Each row is a point on a landscape with many valleys, with its height.
A ball rolls from a point to the lowest of its 2 nearest points, and stops where none of them is lower. Distance is the straight distance between rows; heights are no part of it.
kegov: [149 133  98  89 106  75  89 160 114 171 166 172 141 196 142 107 109 102
 131 123 169]  height 2.32
lilug: [ 90 168  87  95 128 136 131 121 108 123 175 118 145 106 143 148 102 172
 150 168 142]  height 7.30
Vupin: [124 115 146  92 130 138 111 145 123 112 109 100 142 134 183 134 155 180
 144 119 122]  height 3.07
lelis: [135 105 123  73  79  90 116 143 176 159 165  94 152 106 108 105 139 180
 152 124  97]  height 5.18
Pudub: [175 117 109 130 138 122 149 155 169 168 112 164 135 158 126  88 114 119
 140 132 129]  height 0.52
fimo: [150 139 149 100  39  55  97 136 127 104 125 116 131 130 134 128 172 120
 118 111  92]  height 6.88
Duk: [172 101 131 136  64  79 105 128  99  70 116 131 128 110 141 160 177  73
 139 115  98]  height 6.72
guto: [128 138 105 152 132 177 145  85 117 131 123 104 136  54  37 137 117 132
 104 170  93]  height 5.43
rem: [ 76 136 142 140 162  89 156  96 167 189 120 170 166 128 151 123  82 117
  60 118 136]  height 3.79
fode: [151 142 140 134 150 163 173 112 124 115 111  93  67 167 145 123 151 130
 114 149 145]  height 8.36
sak: [110 123 122  87 117 185 143 105  98 107 134 117 106 174 183 132 162 122
 114  63 122]  height 8.13
fud: [120 164 104 124 187 149 171 151 118 149 139 116 148 144 184 136  86 193
 132 166 167]  height 7.48
purab: [159 152 118  99  68  78 134 123 100 122 169  66 167 127 112 136 131 232
 151 152 131]  height 7.21
gil: [142 103 138 158 117 146 128 120  90 113 101 101 124  28  67 137 127 173
 127 191  83]  height 5.20
rop: [109  82 134  54 111 101 124 115 129 178 151  81 143 142 136  88 145 189
 165 141 110]  height 5.10
rarub: [139 104 108 212 163 153 185 139 124 146 155 131 125 138  73 113 106 154
 112 154 170]  height 6.08
Fala: [185 175 107 140  62  57 127 130 113 113 143 111 128 109  98 163 147 207
 146 166  94]  height 7.14
fulup: [104 135  67 139 160 183 119 156 129 139 192 142 132 155 125 124 117 132
 120 163 151]  height 5.50
Rap: [ 69 116 111 140 216 141 109 118 110 165 139 148 148 115 163 147  97 144
  88 144 133]  height 4.37
lop: [131 169 115 107 132 122 125 133 128 133 138 200 123 108 134 136  86  87
 127 162 174]  height 1.40
nudon: [163  76 125 171 121 160 132 143  73  99 124 110  49 144  98 129 183 118
 131 134 142]  height 5.44
losed: [173 123 144 125 155 155 168 108 153 125  81 104 102 190 143 119 172 135
 118  83 111]  height 8.46
Rav: [148 114 125 172  71 123  97 124 116 116 191 130 103 110  70 154 150  99
 126 140 128]  height 5.16
vage: [159 123  84 186 106 161 171 130 146 165 149 158 124 125  59 113 104 159
 145 161 117]  height 6.34
maf: [133 162 104  95 108  65  91 133 130 185 187 190 143 151  93 125  98 129
 145 130 130]  height 1.90
nupi: [121 129 132 143 151 135 127 130 127 154 110 187 100 102 108 113  74 102
 133 118 140]  height 2.39
kos: [153 137  83 177 121 135 116 190 114 136 152 178 111 132  72 102 109 128
 145 161 123]  height 6.59
Noto: [169  69 105 143 147 141 137 132  73  91  89 110  82 118 120 141 137  82
 162 122 112]  height 6.10
Lafo: [ 88 128 158 146 146 171 118 116 154  95  95  89 126  76 120 144 127  92
  80 142 118]  height 5.72
Nug: [106  99 153 145 163  74 126 125 165 182 117  94 153 141 168 136 110 159
  80 100 127]  height 3.94
figoz: [121  35  87 167 168 125 128 139 125  99  94 121 166 106 103 123 127  55
 149 113 133]  height 4.15
fiz: [170 157 128 122  65  51 119 162 124 142 132 102 100 117 123 132 131 158
 154 133  85]  height 7.01
tefo: [127  85 160 193 148 105 110  98 114 114  39  58 138  96 123 140 135  88
  22 109 140]  height 6.17
Poneb: [166 127 146 175  79 154  99 165  92 107 118 121  48 149  75 129 151 118
 139 115 114]  height 4.72
gava: [ 86 133 112  91 150 126 114 138 132 146 117 174 147 111 164 109 117  88
 129 114  87]  height 4.10
Tiked: [ 56 140 134 123 124 122 162 102 147 140  63  72 196 149 186 130 120 129
  77  60 136]  height 2.05
mudob: [ 57 138 132 107 110 144 181 108 145 109  84 101 174 151 143 128 121  91
 142  57 134]  height 1.27
loni: [139 138  89 123 128 154 114 117 129 120 158 167 106 176 137 115 136  55
 112 114 131]  height 1.74
Ruron: [131 152 106 103 130  81 118 124 125  98 124 150 124 107 164 158 108  57
 167 141 146]  height 0.67
gefir: [174  91 147 130  88  97 152 140 132 147 139 139 111 159 116 125 149 174
 161 114 147]  height 0.20
Mepeg: [156 118  75 134 164 109 143 139 118 113  88 195 165 139 146 131 120  35
 131 180 173]  height 2.72
suded: [128  91 170 172 129  98 139 140 197 149 153  88 168 146 132 141 142 163
  87 102 150]  height 4.51
peva: [109 144 109  91  81 128 138 121 135  82 108  97 168 145 156 126 146  86
 176  57 117]  height 2.06
pizug: [118 117 150  90  98  99 133 112 167 119 131 141 137 126 132 108 126 122
 140 100 135]  height 2.00
fim: [117 132 146 128 220 166  82 124 122 145 173 167 149 125 134 152  76 116
 119 131 141]  height 3.50
veded: [155  93 148 172 146 159 118 147 141 113 101  84 105  68 102 138 120 154
 135 163 102]  height 4.82
tir: [124 110 127 110 123 158 138 138 111  90 152  93  62 170 158 127 140 110
 133 120 137]  height 8.26
Zabu: [130 152 159  93 119 129 123  78 142 101  86  79 191 144 153 134 182 113
 147  65 108]  height 2.61
vata: [ 73 120 113 102 157 157 123 148 141 127 175 153 148 162 153 125 109 123
 127 110 165]  height 5.27
lorok: [149 100 140 189 110 117 126 132 162 132 192 156 131 109  56 137 111  94
 147 147 154]  height 5.46
Bol: [145  87 182 192 138  98 138 129 159 107 119 118 148 121 121 154 140 159
 109 140 138]  height 3.98
sizo: [137  76  99 160 162 185 167 131 131 142 164 146 100 158 129 119 127 121
 111 161 162]  height 5.76
Pozo: [132  97 173 144  61  96 126 131  95 114 149 137 127 145 133 137 181 156
 155 123 169]  height 1.72
mufak: [148 162 130 100 117  83 126 149 170 156 139 178 141 141 112 103 109 132
 164 122 143]  height 1.41
Fuf: [103 119 109  91 150 139 121 135 159 165 134 158 155 183 138  96 129  95
 136  60 150]  height 5.00
zupen: [119 181  95  92 164 111 111 165  91 145 124 153 108 133 142 139  54 159
 154 147 158]  height 7.49
vazi: [144 181 173 176 106 175  99  96  83  98 144 107 117 109  78 154 160 176
 141 162 115]  height 4.47
ked: [ 99 126 131 134 113 160 118  97 138 125 142 112 119  56  80 139 119  73
 116 159 107]  height 5.56
belo: [ 89 161 122 102 156 108 138 113 131 165  97 181 193 125 141  96 111 104
  98 138 130]  height 4.20
meti: [168 131 152 154 107 122 169 148 100 121 105 163  72 153 128 132 131 134
 158 130 147]  height 2.10
danap: [157 173 162 163  70 133  86 151  96  87 131 115  91 141 117 141 173 160
 132 140 124]  height 4.05
Mezo: [153  83  92 130  96 102 115 157  82  84 106 111  87  84 135 128 145  71
 130 143  97]  height 6.48
Kitip: [188 128  85 131 158 123 143 192 137 133  90 182 152 161 147  92 117  73
 131 155 146]  height 1.70
vusuf: [132 106 146  73 128 138 104 107 127 178 171 129 101 141 119 113 135 158
 139 113 124]  height 4.96
novot: [ 97 112 154 105  68 129 108 143  63 124 143 115 133 138 156 130 167 184
 140 121 132]  height 2.54
nenem: [100 186 216 104 116 144 114 107 168  97  83  90 126 142 122 121 174 160
  76 134 116]  height 3.19
bizev: [128 172 136 140 208 130 132  98 163 153 161 165 146 118  95 149  84 129
 117 166 155]  height 2.66
kaz: [142 102 179 115 126 107 162  78 160 130 126 127 144 121 158 117 161 125
  95 100 106]  height 2.59
Bas: [113 162 132 102 144 153 110 171  91 129 116 150  87 142 137 110  72 145
 156  99 110]  height 7.65
Bak: [ 87 113 168 153 184 159 127 127 110 149 105 121 115 114 161 143 113 151
 112 115 119]  height 5.03
bev: [114 163 193 133 101 168 114 107 124  92  95 116  85 115 121 112 163 127
 113 121 117]  height 3.52
Mok: [ 75 118 176 134 144 204 133 107  89  95  82 122  97 111 146 130 127 130
 114  94 113]  height 4.22
pifo: [135 172 102 153  84 142 108 108 129 111 194 100 107 116  84 164 126 145
 125 141 136]  height 4.94
lumi: [159 137 155 130 110 111 125 157 143  98 103 128 111  65 135 130 126 146
 143 152  97]  height 4.32
vunuv: [100 121 162  83 147 142 100 120 146 172 119 165 112 146 110  84 130 119
 138  70 100]  height 4.62
roz: [195 124 113 129 143 159 163 121 119 140 103  84 139 168 148 102 176 113
 163  58  64]  height 8.59
podof: [104 164 144  97 162 100 146  87 160 103 115 140 128  93 142 145  99  80
 133 140 138]  height 1.66
beme: [107 176 142 116 178 109 148  67 175 133 142 115 132 120 144 169  95 132
 103 146 168]  height 2.18
lag: [102 183 120 123 189 147 124 145 130 128 133 121 122  95 163 146  74 164
 151 166 138]  height 7.39
Zapo: [143 108 111 136 120 135 111 112 116 126  99 172 120  99 125 114 125  84
 141 112  85]  height 3.44
Pon: [113 163 178  74 139 139 125  93 156 116  69  72 140 132 151 111 134 147
 104  84 115]  height 2.96
bogos: [123 130  69 111  84 111 149 123 117 138 172 108 163 103 110 124 118 206
 142 169 123]  height 7.26
zifem: [105 168 152 164 127 130 113 151 113 130  86 148  88  72 112 132  90 140
 154 143 118]  height 3.56
Lela: [115 139  89  79 144 113 151 147 128 132 129  82 135 177 161 113 105 188
 154 147 181]  height 7.54
vodu: [148  79 181 160 122 114 129 108 118  84 136 123 129 112 145 157 188 143
 144 136 140]  height 2.95
dom: [104 138 137 120 107 167  98 142  83 114 122 147 102 165 151 139 137 116
 150  73 103]  height 7.92
vir: [110 112 164 108 153  88 148  87 159 179 131 162 147 114 130 123 126 162
  84 117 118]  height 3.22
ror: [152 109 102  80  91  85  92 149 143 122 187  63 133 122 161 130 152 180
 155 142 113]  height 5.29
Fugap: [147 137  97 114 139 158 121 116 160 132 136 207 165 138 152  95 133  37
 102 143 135]  height 1.00
Ber: [145 119  59 117 110 135  99 167 117 143 195 170 125 189 159 119 145  85
 144 137 143]  height 2.51
Voro: [126  81  70 152 183 123 129 163 143  89  93 144 183  99 114 128 133  45
 127 175 178]  height 3.51
Zelol: [100  98 138 185 163 149 149 123 129 119  59  83 107 106 117 125 136  84
  56 117 117]  height 5.94
nazo: [ 74 109 126  99 125  92 143 115 195 152  82  68 187 159 155  92 130 140
  81  76 116]  height 2.50
doko: [153 168 124 142 128 191 107  67 116 119 172 116 112 114  53 181 126 157
 136 133 104]  height 4.76
tiza: [119 138  74 136 111 117 138 177  82 147 158 162 115 132 129 131 114 139
 136 171 111]  height 6.82

Where does a ball stop that starts at each point below?
tefo => Ruron
Mok => mudob
Zelol => Ruron
Fala => danap
belo => Pudub
kos => vunuv
suded => Pudub
